A landscape with many valleys, sampled at points; each row gives a point and its height.
A ball rolls from a point to the lowest of its 2 nearest points, and stops where none of them is lower. Distance is the straight distance between rows; heights are no part of it.
<1167> height 585: [ -7   2   1   2  10  20 -19   7   7  33  -5   5  -8 -23  13   9  34 -14
  -4  -7  29  -7  10  28  -9  -1 -16  -8 -22 -37  -8 -35 -19  13   9   4
   3  23  -4   1   0 -23   3 -44]
<803> height 395: [  7   3  12 -37  14   4  32 -17 -11  -7  20   8  25 -25 -10  12 -45  16
   0   9   2  21 -33   0   7  -2   5  18  -5  10 -16  59  -6 -22   9   3
  24 -20   4   4  -3   3  18 -10]
<19> height 281: [ 11   3 -12  -7   7 -22 -14  37  13  25  -8  -4  21  17   0  14 -19 -25
  -5 -19   4   5  12  28   0  26   1 -23  -9  13  -2  -6  13   9 -19 -15
 -20  -7   1  14  13  -1   5   6]
<67> height 816: [ 20  -9 -29   0  -6  -8  14  14  14  -2 -10   3  19   9  -3  22 -37 -16
 -12  21   0  25   7  -4  13  -1  -6  15  -7  26  -5  -3  20 -20 -46  11
 -12 -14  -5  25  -8 -13  21  18]
<137> height 802: [ 34  11  10  -9  12 -12 -17  23  27  -9  14  14   1  -4  20 -37 -24  15
 -46  15   5  15  -4  13   9  -1 -19 -23 -17  -3   8  14  19   7  -7   9
 -17  -4 -19  -2 -19 -10 -16   5]
<1155> height 153: [  9  -6  -8 -25  -9   0 -15   3  12   9  20  -9   1 -22   8 -18 -34 -32
 -28  46   5  18 -10   6  32 -14 -12   0   5   7  -5  26  14 -41 -26  25
  -9 -14  18   0  -2  -4 -27   2]
<802> height 275: [ 12  -1   1  -1 -44   6  37   8  -5   0  -1  13   9  25 -34  -2   1 -12
  -1   3 -21  -3 -18   1   1   0   4  12   8  -2 -27  12   0 -41   9  -4
 -27  -3  24   1  11 -12   0  -6]
<212> height 312: [ 10 -15 -10 -10   5  -5  26 -25  23   0  27  -7 -31 -26 -17 -22  14   1
  -4  43 -23 -12 -11  -9  16   9 -14  14   1   4   3  16  21 -28  -6  39
  25 -23  10   7 -23 -43 -33 -10]
<930> height 331: [-14 -25  15   4 -19  -1  45   1  16 -15  -4 -24   3   4 -41  20 -15   3
  13   0 -19  -9 -11  -7  -7  26  12  38 -20 -15  30   0 -19  19  38   8
  35  22   0  12 -13 -16  24  -7]
<855> height 267: [  5 -20   7  20  12  -8 -10   4   1  23   3 -15  -8  -6   9 -11  22  13
   2 -27 -22 -32  -7  13   4   8   8 -30  -4  -7  30 -18  -7  28  20  12
  12  -2   4 -15 -10  -6  -4  16]
<432> height 827: [ 25  18  -4   1  13  -9  10  28   5 -15 -11 -10 -26  -5  18  15 -46  40
  -7  -3   9  -8  -4 -18  15 -12   8  -9   4  -1  28  15  22  23   3  13
   3 -10 -11   3 -32   9   2  23]
<925> height 452: [-11   0  10 -13   0  30  -7 -26 -15  -5   2   6 -21  -1 -22 -23  16 -27
   2  44   6   3  20  -8  15   2 -17 -17  16   8   2  28  14 -34   4   1
  -8   2  31  19 -17  11  -9   1]
<356> height 401: [ -3   4  21 -37 -12 -14 -16   6  10  -1  19   6  48  -8   2 -16 -30 -20
 -12 -16  -2  19 -34  -2   6  -7  -2  24   6  -2  -6  38 -11 -25  25  10
  -7   8  19  11  13  23  10  -5]
<1164> height 366: [-19  -4  -4  23 -25  -7  20  10  11   0   8 -17  20  13 -43   9  12   9
  12 -40  -1  -9   0  -6 -26  21  26  37 -17   6  -2 -16 -14  -4  14   1
  -1  12  -3   6  27   2  15 -18]
<340> height 382: [ 18  10   7  19  22  -3   4   7  11  22 -21  20   1   4  12  20 -17  12
  -9 -30  -3  21   5   0  -4  10  15 -14 -10 -10 -14   5 -16  16  20   1
  -5   5 -17 -10  12  -9  22  -9]
<1162> height 365: [-14  -6   4  -5 -10   1  22  13  -1   8  20 -19  31 -10 -25  -3 -22   2
   9  -5  -3   6 -48   3  -2   6   0  40 -17   2  -1  13 -35  -6  30  23
   6  15  -8  13  17   3  30 -21]
<498> height 335: [-13   7  16  21  20  -5  24 -33   1 -17 -10   6 -11  -6   0   7   5  43
  -9 -11 -14  11  12 -28 -20   4  14  -9   5   7   9   7 -30   1  48   7
  24   3 -22 -12 -14  -4  13  12]
<341> height 263: [-34   8  10  -5 -12  12   3 -30  -6  12  19   1  10 -13 -47  11  29  10
  -2  -2  -6  17 -16 -21 -26 -11  21  21 -22  -1  -1 -21 -33 -30   8  28
  -7  16 -16  -9  15  -5  16 -17]
<296> height 767: [ 13   3 -28   4  22 -22  -4   4  17  24 -25  16   9 -26  30  -4 -12 -18
  23  -9   0   9 -21  -6  -1  12   2   5  11 -12 -16 -26   3  13 -25   1
 -12  -9 -23   4  38 -26 -34 -17]
<310> height 226: [ -9 -12  -2  31   7   7  23  16  -3 -32  -4 -24  23   7 -11 -25   9 -14
  20 -30  -8 -23 -17  -5  -9   7 -22  -9   5   2  20  32 -11   6  20 -24
   1  -6   5  16   5  20   8  33]
<158> height 306: [ -4  13   4  -1  -2 -15 -25   8   1  39  -2 -15  24 -11   0 -11 -24 -42
  -9 -14  15 -13  19   1   4  37 -12 -42 -38   9  11 -22   0  18 -17 -18
 -29 -21  -5  31   5  15  28  18]
<27> height 444: [ 12 -16 -46 -10  12  12   5  -5   9 -40 -25   3  -1  -1 -13   1   2 -26
   0  14  27 -13  -2  -3   9   8 -18  -4  12   3 -10   1  22 -27 -17  -8
 -17  -8   8  36 -20  -2  12  23]
<868> height 363: [ 17 -13 -34 -34  23  -1   0 -11 -10 -11  -1   5  -7   6  -1   5  14 -14
  19  25  12 -16 -32 -18  16  -7  -5  -5  37  -1 -27  39  18 -50  -6   7
 -15 -25  19  10  11 -14   2   1]
<662> height 297: [ -7  30   3 -28 -12   0   4 -34 -11   4   4  46 -17  -7  11  41 -15   1
   0   8  -1  26  22 -17  -7  -6  23   3  37  -9 -19 -19  -9 -11 -18 -20
  25  15  -5 -15  14 -29  -4 -32]
<853> height 385: [-13   6  24   3   4  -8 -13 -12 -19  -5  19   9  31  -4   7  -7  -5  10
   6 -44  -7  17  10 -16 -22 -19  32   0   8   7   9  13 -13  11   3  -5
   7   7  -5 -18  24  23  10  20]
<969> height 244: [ -4  -8  17  30  -7   5  14  30  -1 -12   8 -25   3  -5  -4 -31  21   0
   6 -33 -16 -40 -21   5  -8  -6  -1 -30   2 -10  28  -3 -14  15  33  -5
  -7  -4   7  -3  -6   8 -14  29]
<399> height 338: [ 20 -21 -30 -24  18   6  24 -16  12 -14  13  -5 -18 -26  -6 -18  -3  -3
   2  44  14  -8 -28  -2  11  -1 -11   4  17  -1 -13  32  15 -50  -8  29
   7 -31   3  12  -5 -38 -20 -16]
<1025> height 270: [ -5 -12   2 -17  -3  11  15 -27 -14   5   7 -10 -35 -17 -26   1  23   6
  17  34 -26 -14  -5 -14  -2   2  10  26   3   6  -2   4   7 -18   9  42
  35  -3  18   5 -18  -7  -6  -8]
<955> height 555: [-21 -27 -26  18 -10  16  -7   7   6  26 -12  -3 -18  10  23  -5   5   3
 -16  -5 -18   9  26   9   3  -4  -9  -1  12 -11  25 -16  -8   9 -22  13
   9  23  -9 -20   6 -22  13 -26]
<902> height 224: [ -8 -27 -21 -23 -21   9  -3  -5 -24 -15   7 -12 -35  -8 -14  -5  14 -28
  32  30  -6 -21  -1 -17 -16 -14   0  17  20 -10 -18  15  19 -28 -19  32
  19   3  24  12  11  -2 -14 -12]
<815> height 187: [ -1 -11 -17 -43  -8   2 -21 -10 -14 -11  18  -7 -13 -20   0   6  -5 -43
  17  45  10   7   4  -5  10 -19  -6   5  25  -6 -10  17  25 -35 -37  24
   4  -4  13   2   6  -4 -22   1]
<862> height 822: [ 31  11  -8  -5   0 -13  20  41   5  -1   1 -11   4   6  -2  38 -49  18
  -3  -1  -1  15   1  10  -1  -6   0   3  -5  17  24  17   8  12 -25   8
  -8 -16 -16  14 -14  11  20  24]
<460> height 209: [  8  -1  11 -24 -45  -1  24 -14  -3  -4  18  23   8  -2 -32  20  -7 -19
  35   6 -19  16 -11  -9 -11  -4  22  29   5  -7 -33  -3  -3 -30 -16   4
  -9   2   3   2   1  -9 -18 -18]
<729> height 490: [ -3 -10 -11  10 -15  -2   8  14   0  -1  -5 -13  -4  15   9 -20 -22  13
 -32  27 -16   8  12   2  11 -12 -31 -26   6  17  16  13   3 -17 -16   7
 -27  -7 -10  -3 -24  -2   5  34]
<1140> height 570: [-17 -11   3   9  16  16 -39   5   7  29   7  -2   2 -11  41   3   8   8
 -13  -7  10  26  24   6  -2 -19   0   7 -14 -21  20  -3 -15  27  -8  20
  20  22  -7 -22   3  -3  22 -19]
<1038> height 539: [ -8  12  11 -14  14   1 -13 -32 -21   1   8   2 -16  -4  -1  13 -16  18
 -18  43   2  28  29  -5   7  -1   2 -14   7  26  -2   8   7  -6 -11  11
  16   0  -7  -6 -27   7   6  18]
<141> height 295: [ 30  14  -3  12  -1 -14 -36   3  14  29  -6  23  -6  20  11  18   0 -16
   5 -20   9   6  19  13   4  17  27 -11 -14  -6 -15 -40  11  28 -36 -29
  -2 -10  -2 -22  18 -18 -20 -15]
<768> height 362: [ -1  11 -11  21  11  -5  25 -12   4  -8 -31   9  -7   4  13  43 -33  22
 -16 -21 -11  13  14 -22 -13  12  24   0  11   9  -2  14 -19   3  15  -6
  28   6 -15  -1   6   2  34  -7]
<177> height 383: [ -1  11  28 -20 -14   2   2   8  -3   5  15  -7  43  -6 -42  -8   5 -29
  13 -18   1  -4 -34   7 -10   9 -12  37  -9   6   0  16 -24 -20  22   2
  -7   9  15  20  21  32  17 -19]
<761> height 327: [  7   3  -7  26 -38   3  25  27   7 -11  -9   2   7  30 -28  -5  10  -6
   0 -38  -5 -21   4   7 -15  15  17   7   4  -5  -8 -12   4 -12  14 -30
 -17   7  18   8  21  -6   3 -16]
<232> height 93: [-21   0 -34 -13  21 -17 -13   0 -19  28  13 -12  -2   0   6   9  -2 -47
  25   2  16 -17  -1   6   4  32   6 -17  47  16  -6  10  -6 -26  -3 -11
   0 -15  25   0  38 -20  28 -13]
<894> height 369: [  4   5  17  17   2   2  29 -14  26   1  -1  11 -13   0   9   9  -6  53
 -17   0 -29  24  12 -22  -1  -8  -4  17  -1  -4  12  13 -10  14   9  19
  12  -5 -30 -19 -36  -5   8   7]
<128> height 368: [-18 -17   7   3 -16  23 -10  -4  -3  18  11 -12  -3   4  17  10  33  51
 -16  27   7   8  -7   6   7 -37  -3  38 -40 -24 -11 -13  -9   2  16  22
   0  -4   7 -17 -22  -1  24 -31]
<224> height 831: [  8  -6  -2  19  -9  -7  22  27   3 -28 -19 -14  -8  18  19   6 -44  14
  16 -19  18   0   1 -21  -4  -7  24  -7  18  -4  25  39   3  20  19  -1
   9  -1  -4   0 -17  15   3  31]
<277> height 675: [  8  20   7 -19   6   4 -23   2 -15  -4  -4  11 -18 -20  -7 -18  39 -21
   2  30   6 -39 -19   8  12 -10 -56 -15  -9 -13   9 -14  28  -6 -13 -16
 -45   1  10  25   5   9 -36 -11]
<452> height 495: [-24 -16   8   5 -14  17  16  12  -9  -8   3 -34  13  19  -1 -10  -6 -15
  -3  20  -8  -6   6   6   3  -7 -33 -31  15  28  27  22 -15 -20  -3  -6
 -23  -8  -3  13 -18  35   4  34]
<993> height 783: [  8   7 -13 -32  21 -22 -41 -10 -19  29   1  16  10  -5  25  -4 -18  -8
 -15  12   8   3 -21   5  33   5  -3 -31   6  12  -7   8  20  -6  -6  -2
 -16  -4  12 -14  19 -20 -14   5]
<1168> height 776: [  7   7 -28  -7  31 -25 -18 -12 -16  30 -17   6  11 -31   9  -4  -7 -16
  10 -12   0 -14 -23  10   8  11  -7 -18  -4   4 -12 -13  10   4 -14   6
   4 -14  -9  -9  13  -8   0   6]
<619> height 424: [-11  -5  -8 -14   4  12   7   5  -5 -11 -18   7  -5   1  -7 -13   6 -15
   5  13   6  -2   8   7   9   2 -21   7   9   2 -13  11  22  -5  -1  10
  -1  16  11  13 -16  18  -1  11]
<573> height 696: [ 25  13  10  -7  -2  17  -8   6   0  11   6   6 -16 -21 -18  -9  19 -21
  10  30   3  -2   3  16   6  -5 -32   2   0 -15  23 -23  13 -10 -17   7
 -20  14  -2  15   0 -18 -48 -33]
<957> height 351: [ 10  18 -19   8   5 -22 -22 -20  -6   1 -27  11 -14   9  -3  34  11  -3
   6  -6  10  -8  21   2  -5  18  12 -12   1  13 -19 -33  10  16 -23 -22
   8  -1 -18  -7  -5   7 -14   8]
<967> height 457: [ 12 -10 -49  13  -4  -3 -15   9   0 -32 -13   5   5 -11  -4  -8   3 -31
 -21  11  20 -28  10 -18  12   3 -20 -22  -4  -6 -12 -20  23 -14 -21 -13
 -24 -11   2  12  -1 -10  -9  42]
<1161> height 349: [ 15  19 -17  22 -17 -12   1  11  25  -7 -27   6 -16  21  11  33  17  11
 -10 -18  -7  -1  19   5  -7  12  16  33  10   7 -14 -27  18  15 -28 -13
   0   5  -6  -4   0  10  -5 -35]
<479> height 279: [ -7 -16  -3  -2  14  -4  14  26   7  -9   1 -42  13  -2 -10   8 -28 -13
  27   2  21  -1  -9  14   2  18 -13  37  -4   4  20  35  -5  25  12  13
  39   5  -2  19  -2  13  37   2]
<129> height 717: [ 15   5   4  -7  -1   3 -17   1  -9  11   2   8 -16 -15  -9  -8   6 -54
  28   7  11 -23   7   9   6  14  -7 -33  18 -23   8 -12  11  -9  -2  -7
 -21   2  15  18  34 -15 -30 -29]
<246> height 628: [ -3  -8 -10  10   7   9 -22   0  -7  -1 -24  -9 -32   3  13 -30  35   5
 -11  15   6 -30  -6  22  21  -5 -28 -13 -26  -8  13 -40  15  35  -3  -7
 -21   6  15 -14  -8  -2 -26  16]
<115> height 414: [ 39  12  23  -2   8  -9  21  22   6 -14   6  -1  13  -4 -17   3  -2  19
   1 -16 -11   2 -14  24 -12   1  -5   8  -5  -3  10  10   4   9  25  10
   0   1  -4   2 -25   8  -6  17]
<973> height 314: [ 20  -1 -20  17 -10  -4  19  20  24 -12 -12  -7  -8   1  -6  29 -24 -10
  -3 -24  -7   0   5   6  -6  22  23  37  12   9   2  -7  24   6 -15   2
  31   2   3   9  -7   2 -12 -23]
<940> height 810: [ 38   4 -21  -5  -3  -8 -11  16  16 -19  13  16  18   0   4 -11 -34  -3
 -43  34   7  17  -4  -5  18  -3 -14 -14 -13  12 -12  -7  28 -26 -35   2
 -19 -14  -9  19 -17 -31 -11  28]
<6> height 246: [-31   8 -17 -17  22 -13  30 -27 -21 -10  -2  22  -1 -20   2  37 -18 -12
   2   9   6  17  11 -13 -27   4  12   6  33  -6 -12   1 -20 -28  -5  -9
  29   1  10  -6  25 -26  19 -23]
<469> height 289: [  5 -12  -8  37   3 -11  14  -2   6  -6 -27 -17 -16   1   4  14   2   6
   6 -34 -22 -23  10  -5  -6  30  28 -18   8   3  17  -9  -9  25  26  -3
  15  -9  -4  -6 -18  13   3  10]
<778> height 514: [-33  -1   7  30   6  25  15   3   4 -11 -13 -12  -7  12   2  -6   8 -10
   8  -6   1   4  44   4  -5   7 -22 -21   7   4  34 -10 -10  21  -6 -21
  -8  16 -19  22 -19  30   0  13]
<415> height 754: [-10  -2 -13 -11   9 -23  -4 -11   8  27 -16   9   6 -21  36  -4 -11 -32
  43  -5  11   4 -15 -23  10  20  18  -7  33 -24 -24 -16  -5   2  11   0
 -29 -11 -12  13  65 -32 -17 -32]
<1071> height 390: [ 17  19   9   0   9  -1   2  -3  -9 -11 -10   4 -11  13 -23  42  16  -1
  12  -4   8   4  18   9 -11  14  14   5  11  17 -32 -11   9   2   0  -7
  27  -1  -5  15 -16  27  -3  17]
<950> height 293: [  1  15  29 -19 -44   5  18 -11  -5 -11  14  31  -5   6 -29   9   0  28
   5  -3 -20  18 -14 -16  -3 -18  21  28 -14  -2 -45  -4  -4 -11 -11  -8
  -5   1  -3 -16 -31  13  -1  -3]
<223> height 467: [ 10   2  30  12   2  11 -20 -17 -10   3 -20  17  -3  30  15 -11  28  22
   6 -11   6  -6   1   9  10  -2  20 -32 -12  -9 -31 -28  -9  33  24 -30
 -15 -19  -4 -23 -14  18 -18   4]
<798> height 541: [-39 -11  28  18 -15  32  22  15   2 -12  -1 -16  10  26  10 -14  42   9
  15  -8 -16  -6  11   5 -17 -29 -21  -5   6   3   8 -13 -20  15   8 -14
 -15   6 -10   5  -8  35  -6  -2]
<661> height 245: [-28 -21 -20   0  13   3   0   3  -4 -30   0 -18  27   5 -17 -20  24 -32
  42 -28  24 -41 -22  -4 -11  18  -9  12   3   5  -8  35 -12   3   2 -48
  15 -16  19  23  18  12  24  17]
<929> height 402: [ 20   3  -2  18  24 -14  -6 -21  23  -1  -5  25  -8   1  21  -7  19  54
 -26  -9 -12  11  -4  -1   7  -2 -15  13 -21  -1   8  -8  10  29   3   5
   5   1 -22 -23 -15 -24 -13  -2]
<731> height 435: [-22 -12  20  -5  12  11  -2 -18 -16  -1   1 -10  -5  29  39  -9  27  47
  -8  20  -4   2  -9   6   4 -28 -16 -19  -5  24  -4   2 -16  11  11   1
   1  -5 -20 -17 -12  20 -24   5]
<541> height 466: [  7 -10  10  11 -22   4 -12  28   3  -8  13  -2  -4   9  18 -18   4  27
 -29  -6 -15   5   0   5   6 -41   4  13  -1 -16   8   6  12  10 -11  12
   0   5   7 -26  -5   0  -5  13]
<523> height 415: [  6  12  28   5   7  -2 -37 -32 -19  -1  10  27  11   6  16  -3  18  26
   1 -23   4  12   0  -4  -5 -13  24 -14 -12  -1 -13 -13 -12  25  13 -22
   7   2  -6 -37   5  10 -12   9]
<1122> height 417: [  0   6 -11  19  -9 -28 -19  11  12  17  -4 -12   8  -3   4 -16  23 -14
  20 -44   4 -32  -4  -4  -7   8  16  25  -7  -7 -26 -18  16  16 -17   4
  -8 -15   9 -18  42   4 -19 -12]
<1089> height 357: [  8   9   3 -22 -17  11  -6 -18 -10  -9   5  42 -17   1  -2  -5 -15   7
  -2  10  -7  15   9  -1   1  -7  11   1  19 -12 -18  -8  15 -11 -14  -9
  18  30  -2 -16 -15 -12 -19 -19]
<136> height 355: [ -7  19   9  16  32 -26 -28  -8  17  20  -5  -6  12  -7   6  11 -17 -22
   8 -30   5  17  34  -7 -21  29  15 -33 -23   7   7   2  -9  34 -14  -6
   1 -21 -18 -11  17  19  20  34]
<589> height 535: [-23 -27  -4  30 -12  12  -8  21   8   7 -14 -22 -14  30  30  -3   2   8
  -5  -4  -6   8  42   0  -6 -12  -2 -24  12   7  38 -10 -11  25 -22  -2
  -7   9 -17  -8  -9   7   6  18]
<569> height 265: [-17 -21   2 -11   3  -6  -5  19  -6 -19  -8 -36  29  18 -13  -7 -13 -25
  39  -8  31 -12   1  10  -2  23  -3  17   1   4   2  49  -6  14  20 -25
  25  -2  17  16  14  20  30   6]
<535> height 308: [ -7 -13  13  16   8  -8  32  -4   4 -24  -5 -13  -7   6 -10  15  12  23
  18 -20 -23 -17  -1 -17 -23  14  22   6   1   3  21   0 -15  13  45   7
  30  10  -4  15 -23  10   5  22]
<428> height 403: [-23  -9  33  -9   1  12  -3 -21  -9  20  19 -23 -17   4  23   9  27  60
 -17  21  -7   3  -4  -7   4 -34  -8  13 -20   1   8   8 -17  15   8  26
  17  -1 -12 -23 -22  16   4  -2]
<241> height 603: [ -4  -2  -5  13  15  19 -29   1   0  40 -14   5  -9  -6  13 -20  13 -17
 -10  -3  13 -10   8  21  16   6 -21 -30 -25 -21  16 -28  -1  29  -8  -9
 -25   4   7  -8   1  -3   5 -18]
<96> height 350: [ -6 -17  12  -5 -20  -1  41   1   1  -3  22 -27   4 -10 -27   7 -33  28
   3  -2 -25  -1 -40 -15  11   0  28  33 -18   0  11  18 -11  -4  30  30
  17  -5  10   0 -14  -5  17  -7]
<669> height 561: [-25  10 -12   4  35   2 -22 -37 -15   4 -14   6 -13 -27   6 -13   7 -11
  -6  20  17   8  33  -7   4   9 -12 -22  -1   8  16 -15   4  14  -2  11
   3  13  -7  -4  -5   2  10   9]
<344> height 400: [ 23  19  32  -6  10  -1  10  24  15  12   6   0  13 -10   7  25 -22  20
 -16 -21   5  13 -12  26 -20  -5   1  -1 -18 -21   9   3 -30  13  25  14
   4  11 -22  -2 -16  -4  12 -12]
<813> height 567: [-28 -13  24   7 -40  19  25  18   3 -24  -3  -3  16  36  15 -15  19  32
   1  -9 -15  12  -2  -9 -12 -42  12  11   2 -10  -5  -4 -14   0  12  -4
 -33  -2 -10 -11 -22  23   7  12]
<229> height 367: [ 19  17  36   1 -32   9  18  11  -6 -26   1   1  -7  29 -14  17  -2  21
  14  -5 -14  13  10   2  -4 -16  30  15  18   9 -31  -9   3   8  -5 -14
  12  -2   0  -1 -29  46  -1  18]
<961> height 330: [ 12  15  20   8  11 -19 -41  -9  -7  27   4  -3  21 -10  14   8 -13 -10
 -10   5   9   2  32  -9  -8  16  -9 -43 -42  23  17 -31 -25  24  -7   0
 -23  -7 -26  10  -6  10  22  39]
<321> height 574: [-20   8  -4  -4  46  -3 -27 -12  -5  19  -5  -8 -21 -43  19   6  -8  -3
 -12   3  14  12  17  -1   5  -3  10   1  -5  -4  11 -17   1  27   4  25
  33  23  -5  -8   9  -7  17 -10]
<396> height 321: [-20  -9   7   2 -16  26  -8 -28   1  11  11   9  -5  -4 -11   4  43  28
  -5  10   5  10   5 -11 -11 -19  10  28 -29 -22  -2 -32 -14  -7  11  22
   6  19  -7 -21  -9 -21  10 -24]
<60> height 370: [ 12  13  15  15  23 -20 -40  -2   5  24  14   1  20 -10  16  -4   0  -9
  -2 -30 -12  22  13   0  -9  -5   6 -11 -10  13  19   9  -7  16 -17   3
  -2  -7  -3 -21  32  19   9  19]
<588> height 394: [ 37  27   8   9  -6  -2  15  32  10 -27  -7  13   6   3 -16 -22  18   6
 -11 -12 -14 -13  -8  28 -11  -7 -12 -10  -7 -14  -6 -10  15   8  24 -26
 -27  -5   5   2 -18   5  -7  15]
<875> height 509: [ -1   7  -5 -20  -2   4 -13 -41 -16 -15  12  13 -35  18  14   4  -9  42
 -20  36   6  19  14  -4  23 -10  -7  -4  -1  26   7 -10  10   8 -32 -14
  21   5  -4 -23 -15   8 -24  15]
<788> height 296: [-17 -16 -25  -4  -2  -4  22  15  11  -3 -12 -32  -7   3 -12  27 -21 -10
   7  -5  10  -5  18  14  -8  32   0  41   4  12  -4  13   4   2 -13   0
  40   7   1  22  -2   3  19 -21]
<904> height 219: [-31   4  -5  -6  12  -3  13 -24 -27   2  14   3   7 -20 -17   3  -3   0
   1  -5  -5   5  -6 -11 -29   3  27  12   6   3   5  -9 -21 -20  19  16
  25  17   8 -13  23 -21  27 -17]
<342> height 389: [-13  11  -5  22   5 -15  -2  13  25  14   5  -9  21 -15  -7  -2  18   5
   7 -52   5  -2  -6 -10 -18   8  29  37 -19  -8 -11 -21  -5  21   3  16
   6   9  -9  -1  32  -1  12 -23]
<970> height 188: [ -1   1   0  10  11   8  15  -6 -11  12   1   1   6  -5 -23   8 -15 -31
  10 -15   2   5  15  22 -17  29   1 -15   4   7  12   7 -25 -12  19  -7
  19  15   7  -1  18 -16  14 -11]
<787> height 384: [ -5  -7  -3 -31  19   3  13 -21 -19   3  12   2  14  -3 -11   8  -1  -8
  12  19   3   9 -22  -1   3  -2   0  10  21  16 -20  47  -8 -43   7   6
   9 -21  25   5  -3   9  29   7]
<580> height 654: [ -5   2 -11  -4   3   3 -32  -3 -12  -7  -6  -7 -18   5   7 -35  32  -2
 -29  41  21 -32 -13   7  30 -12 -55 -15 -25  10  12 -17  15   0  -8 -18
 -48  -1  14   1  10   6 -34  18]
<1158> height 436: [ 21  -2   8  12  -9  10 -16  -1  22 -11  27  20  -5  24  38 -28   8  63
 -28   8   4  20  -1   0   8 -32  -7  12 -23 -21   3   1  13  26  -3 -11
   4  -6  -4 -26 -21 -16  -1 -11]
<1146> height 364: [  8   7  12  20 -20  16  26  32   6 -22  -4   8   4  -4 -25 -21   1 -28
  -5 -23   0 -16  -3  23  -6   3  -9   2  -8 -29  19  -8  11  10  14 -29
 -18  21  19  22   4 -10  -8 -14]
<355> height 448: [  6  -6 -11  12 -15 -14 -11  12  -8 -17  -6   5  -5   8  10  -5  27   7
  -5 -22  -7 -13 -10   0  -1 -27   5  24   4  -5 -11 -13  26   8 -18   2
   5  13   1 -21  19   6 -27  13]
<205> height 734: [ -5   2 -14  -1   8  -7  -6 -20 -12   5  -7   0 -20 -17   0   4  12 -36
  58   6  -1 -29   4 -19   6  25 -10 -15  30 -24  -9 -14   0  -4  11  -2
 -26  -8  -4  18  53 -13   0 -44]
<718> height 591: [ -2  -2  39  13 -30  20   6  23  15 -17  25  -1  19  12  10 -13  22  39
  13  -4   9   8   5  -3 -30 -42  14   6 -11 -28  25 -11 -20  10  30  -1
 -23   2 -13 -10 -51  17   5   9]
<59> height 792: [ 24  11  10 -25   5 -12 -33  12  11   3  14  20   6   1  22 -33 -14   1
 -45  13  13   7 -19   8  31  -6  -5 -23  -3  -4 -22  22  22 -13  14   2
 -18   1  13 -12  16 -14 -33  -8]
<272> height 240: [ 38  12 -11   1  -9 -11 -30  31  15   5  -5  25  -3  25   6   5 -11 -19
 -19   3   2   8  -1  28  13  -4   6 -13   3  -5 -12 -34  21  13 -37 -23
 -24   0   2  -9   6 -24 -19   1]
<9> height 477: [-26   1  26   8  -4  35  10 -18 -24  -3  10 -11   1   6 -25 -11  25 -29
  16  15 -15  -5   5  -5   3  -6 -21 -16  12  23   8  27 -12 -28   4 -20
  -1  -6  25  29  -8  39  -6   4]
<103> height 143: [ -6  12 -12  -1   9  -6  13 -10   1  37  -3   2  -1  16 -18  33  -5 -42
  13   2  11   9  33   3  -3  38  -2 -13  29  10  -4   7 -12 -29  -2 -21
  -4   0  13  10  33 -30   3 -21]
<891> height 407: [ -2   7   0 -43  11   1  15   0   2  -4  18  19  39 -35  13 -14 -35 -12
   4   6  19  18 -50  -7  10  -4  11  22  16   0 -19  31   4 -28   4   7
  14  -3  13  24  16  -4 -13 -14]
<279> height 471: [ -5  -1  10 -14 -14   6   4 -21 -22 -16  -5   9 -22  31  23  -2   7  51
 -18  20  -6  -3  -9  -9  22 -25   4  -2   3  25 -23  11  18  -3   0 -12
  18  -9  -3 -19 -11  19 -21   6]
<409> height 473: [ -9 -23 -41  23  -9   2 -14   8  -9 -10 -21  -6  -6  16   8 -19   1   2
 -33  15 -10 -23  11  -5  18  -1 -28 -37   5  15  12 -17  10 -13 -21 -11
 -21   6  -4  -1   0  -8  -8  32]

Where does a ball stop that starts at each point below?
<177> | <310>
<321> | <904>
<344> | <310>
<862> | <778>
<803> | <1155>
<223> | <272>
<894> | <310>
<1161> | <310>
